The views of a scene show one set of named points, each view turned or mirrored, and shifted as a whole, with a little noise and some points left out.

Scene 1
View 1
j_83: [ -2   7  -6  11  -1  22  11   8  16  27  22 -31  -7 -20 -17   1   9  -6
 -17 -12  -1  -3  19 -27  13]
j_588: [-41 -24   9  -2  38  34  17  26  39  30  -8 -32  22  -3 -18  27 -17 -35
 -35  28 -31   7  10  -4  22]
j_186: [ 10  10 -14   9 -20   5  19   6   8  22  19 -19 -14 -16 -18 -19  29  10
  -3 -46  24 -18  27 -46   1]
j_685: [ -4  20 -38  -8   3  -3  46  24  15  37  18 -47 -23 -11 -28  -8  17  -4
 -15   9  -1   4  10  19 -28]
j_468: [ -3  -9 -16   5 -10  18  23   4   3  38  37 -30   7   0 -26  -1  25  -3
 -27 -30   5   8  44 -30  -7]
j_166: [  8   7 -26   6 -24   0  38   2   4  35  22 -22   1  -9 -23 -21  41  10
 -11 -43  24 -16  32 -37  -8]
j_940: [  3  11 -10  16 -11   4  25   6  19  19  -2 -13  -3 -17 -11 -16  26   5
  -5 -35  21 -34  15 -47  13]
j_652: [  5  23 -28   2 -12  11  31  11   3  41  39 -49 -28 -28 -28  -5  21   1
 -19  -7   4   4  19  -5 -10]
j_470: [-33 -10   1   0  27  20  26  24  39  25 -22 -27  20  -9 -14  15  -6 -26
 -25  18 -16 -16   3 -11  23]
j_30: [-41 -41  13  -3  36  28  17  29  38  23 -17 -17  35  13 -21  18 -13 -34
 -30   6 -23   9  25 -15  12]
j_493: [-35 -42   8  -1  22  10  26  23  41   9 -39   3  43  21 -11   2   3 -23
 -12 -20   3 -22  24 -37  12]
j_57: [  2  -3 -19  -6  -5   6  17  18   9  26  29 -23 -17   2 -30 -15  14  -3
  -7 -28   8  17  36 -14 -22]
j_608: [  8   4 -12   9 -15  -7  18   8  21   9  -7  -5  -8  -5 -13 -30  28   9
   7 -49  32 -31  21 -51  -2]
j_648: [ -4   8  -8   8  -4   3  20  11  25  16  -9 -12   0 -14 -13 -16  21   1
   0 -29  16 -27  12 -42   9]
j_505: [  7   1  -6  15 -13  10   8   3  16  15  10 -11  -7 -14 -14 -18  23   6
  -4 -42  19 -18  27 -53  11]
View 2
j_652: [-44  27  17  27   9  11   9  -6  25  14  -8  11  29  35  19  11  17   9
  21  -8  17 -26 -15  25 -15]
j_505: [-10 -13   6  14 -20 -29 -11 -21   5  -7  -9 -14  -2  11  37   4  25  41
  24   2   5 -22 -11  23   4]
j_940: [ -9  -7   2   9 -14 -26 -26 -18  -2   0   0 -14  -1  23  35   9  20  43
  27   3   6 -19 -10  14 -12]
j_685: [-29  31   5  32  17  25 -10   5  26  28  23  26  32  62  20  32   5  -4
  24   9  39 -18 -23  10 -16]
j_470: [-16  20 -28 -10  28 -20  -9 -15 -22 -12  -7  18   1  15  53  31 -36 -20
   4   3   7   0 -30  -8 -32]
j_588: [-25  34 -29 -16  37 -17  12 -19 -17 -23 -24  30   7  -1  63  24 -46 -37
  -4  -4   9  -4 -38  -6 -30]
j_608: [  6 -19  -2  16 -29 -25 -29 -11   3  -4  11 -15  -7  21  41  11  28  48
  30  11  12 -18 -10  16   8]
j_648: [ -7  -5  -8   7  -8 -24 -20 -16  -5  -2   7  -4  -3  18  39  13  14  31
  25   9   6 -16 -17  12  -5]
j_57: [-11   9   5  24  -8   7   9  -2  32  -3 -13  11  14  17  42   7  18  10
  25   6  36 -19 -25  29  15]
j_166: [ -4   3  18  35 -26  -7 -13 -11  20   7 -13  -8  17  33  42   2  27  43
  30   2  32 -21  -5  21 -11]
j_186: [-12  -7  13  23 -24 -16 -12 -16  13   0  -6 -11   5  23  34   0  32  43
  32   3  13 -23  -9  24   2]
j_493: [ 30  -3 -35  -2  -5 -38 -27 -14 -21 -27 -16   2 -13   1  82  22 -34   4
  12  20  26   6 -32 -10 -19]
View 3
j_493: [  6 -25   4 -15 -18 -27 -12  -8 -44  -2 -10 -18   2   8  27  26   3  18
  61  13  25 -19 -31  15 -28]
j_83: [ 13  12   3 -26 -32  12   0  17  12 -13 -41 -10 -19   7  13  24   4  10
  -8  -1 -14 -18   6  20 -23]
j_940: [ 10   6  -9 -37 -26   7  19  17 -18 -13 -39  -7  23  -7   5  27  11  17
  -3  -3   6  -3  11  23 -28]
j_468: [ 17  25  22 -16 -17  24  -5   4   7   1 -13 -19  -8   6  -7  35   4  -3
 -12   7 -25  -3  -3  33 -32]
j_505: [ 22   6  -4 -31 -21   6  16  14  -5  -3 -37  -1  20 -11   7  25  16  19
 -13  -1   6   2   7  40 -19]
j_57: [ 27  23  19 -11  13  27 -17   7  10 -12  -8 -28   1  -1  -5  19  -3  -9
 -14   0 -19 -10 -18  27 -47]
j_30: [  7 -17  13  -5 -26 -16 -38  -8  -9  -4 -14 -23 -43  23  33  26  -6  13
  56  14   3 -38 -37   6 -25]
j_648: [ 14   0  -8 -35 -19   2  11  18 -14 -17 -40  -6  20  -4  13  20   8  15
   1  -5  10 -10   5  19 -30]
j_652: [ 11  32   8 -32 -19  35  -3  23  21 -25 -39 -19 -15  13   2  21  -6  -9
 -29  -7 -40 -18  18   6 -45]
j_588: [  0 -14   7 -13 -37 -10 -39  -1   5 -15 -29 -18 -66  38  38  24 -10  10
  47  10 -12 -49 -22  -8 -21]
j_166: [ 10  27   9 -31 -13  24  19  14 -13  -7 -19 -13  30  -8 -14  32   6  -1
 -20   5 -16   8   9  28 -38]
j_470: [ -7 -16  -7 -32 -38 -14 -24   7 -13 -24 -36 -18 -34  28  35  21 -10  10
  40   4  -5 -38 -11 -14 -32]
j_608: [ 22   5 -10 -37  -8   4  19  15 -23 -14 -34  -6  46 -22   5  16  16  14
  -9  -8  19   4   7  32 -35]
j_186: [ 22  18  -1 -35 -14  17  19  16  -7  -8 -34  -7  30 -13  -3  27  13  13
 -27  -3  -2   3  10  34 -32]
View 4
j_652: [ -1  12  27  56 -22 -34  20  -2  -7 -27  46  21  32 -29  29   7 -40  -8
  38   3  -5 -17  20  20  -5]
j_493: [ -7  35   3  36  29  35  51  14 -53  -7 -17 -41  12  30  44  26 -21  13
 -18 -24 -16  -1 -12   5  13]
j_588: [ 12  47  16  65  19  26  14  25 -56 -18  -5  14  19  18  56  10 -50  -2
  23 -49   0 -33   1 -18  35]
j_166: [-23   8  22  39 -14 -23  42   2  -4 -22  26 -20  25 -21  13  14 -12  -7
   5  24 -22   4  16  37 -26]
j_940: [-23   8  18  38   2  -7  57  -9 -16 -16   9 -21  25  -6  14  13  -3   1
  10  18   4   4  15  36  10]
j_685: [ 10   3  21  48 -26 -33  29  -7 -18 -16  54  13  33 -31  45   5 -62   9
  37 -14  -6 -10  -3   5  -9]
j_468: [ -7  31  22  53  -6 -14  20  18 -10 -30  22  -3  20  -8  25  21 -20 -14
  12   5 -34 -16  21  22 -27]
j_83: [  0  18  22  58  -1 -17  28  -1 -17 -25  27  12  24  -3  29  13 -28  -3
  35  -2   2 -17  16  15  17]
j_186: [-21  11  18  39  -5 -21  48 -10  -3 -20  23 -14  23  -3  11  21  -9  -3
  14  27  -8   5  22  40  -7]
j_505: [-19  14  14  42   9 -11  47  -7  -4 -24  13 -13  18   7  12  27   0  -5
  11  26  -1  -1  25  41   7]
j_608: [-19  -1   7  27   6 -15  68 -17  -5 -15  14 -34  20   6  13  29  -4   7
   0  26  -1  18  11  45  -1]
j_57: [  7  19   8  50  -7 -29  30  -3   0 -26  42  -4  17   6  36  35 -37   2
  19   7 -26  -8  16  20 -20]
j_470: [ -2  31  18  51  16  21  32  13 -56 -12  -3  -2  25   9  50   2 -42   7
  18 -38   9 -19  -6  -8  36]
j_30: [  7  50  11  57  27  30  23  27 -54 -17 -12  -7   9  31  56  23 -40   6
   2 -42 -19 -23  -2 -11  16]
View 5
j_608: [-24  15   0  -7 -25 -11  -2  20  14  -6  16 -18  -1   4  37  19   6  45
  -4   8 -38   7   6   1  35]
j_468: [ 28   7  -4  -8 -20 -14  21   2   0 -10 -24 -21 -36 -14  -3  -7  15  26
  20  16 -31  25  19   8  34]
j_30: [ 53 -39 -57 -21   4 -32   8   3 -33  32  -6  14 -10  -4  15  -2  17   8
  28   8  -8  -3   2  13 -15]
j_505: [ -9  22   2  -3 -22  -3  20  11   7   2   2 -19  -4   2  29   8   3  37
  15   5 -44   5  18   3  33]
j_166: [ -5  11   9  -7 -37  -8  14   9  15 -23  -9 -27 -28 -19   9   5  17  40
   1  11 -37  23   8   4  45]
j_186: [-13  19  15   0 -31   2  12   6  10  -9   0 -24 -10  -3  23  12   6  36
   4   9 -41  11  19   0  40]
j_493: [ 22 -27 -63 -31   1 -36  -7  25 -10  19  12  11   3   2  32   2  20  32
  17  -4 -20   5 -15   8 -12]
j_940: [-18   7  -3  -8 -31   0  15  13   6  -3   5 -18  -3 -10  31  16  12  34
   4   3 -39  -6   9   5  28]
j_57: [ 27   1  12  11 -13 -18   0   0  -7 -11 -13 -15 -33  -4  11  16   1  23
   9  34 -18  23  25  10  37]
j_470: [ 32 -46 -43 -12 -17 -11  17  -3 -33  23  -3  11  -2 -16  23  13  27   3
  15   9  -4 -27   2  14 -11]
j_648: [-11   1  -7  -6 -27  -2  10  11   2   1   8 -13  -1  -2  32  17   9  29
   3   5 -32  -8  10   5  24]
j_588: [ 59 -53 -46  -9  -7 -17  23  -9 -43  32 -15  14 -13 -11  14   6  22  -8
  31  11  -1 -22  12  16 -17]
j_83: [ 15  -2   0   5 -26   3  33  -9 -12   9 -12 -15 -14 -10  15   8   7  15
  20  10 -27 -10  28   7  21]
j_685: [ 26 -34  22  17 -41  -7   0 -16 -23 -22 -19 -14 -38 -31   5  34  15   8
 -14  42   3  -2  21  12  30]
j_652: [ 21  -9  29  19 -44   8  25 -20 -13 -15 -26 -24 -35 -26   3  20  12  11
   5  31 -17  -2  29  10  37]

Which points are out of place in each view (at most two, in the order of its rows)? Write none if all are in place.
view 1: none
view 2: j_685
view 3: j_57
view 4: j_83
view 5: none
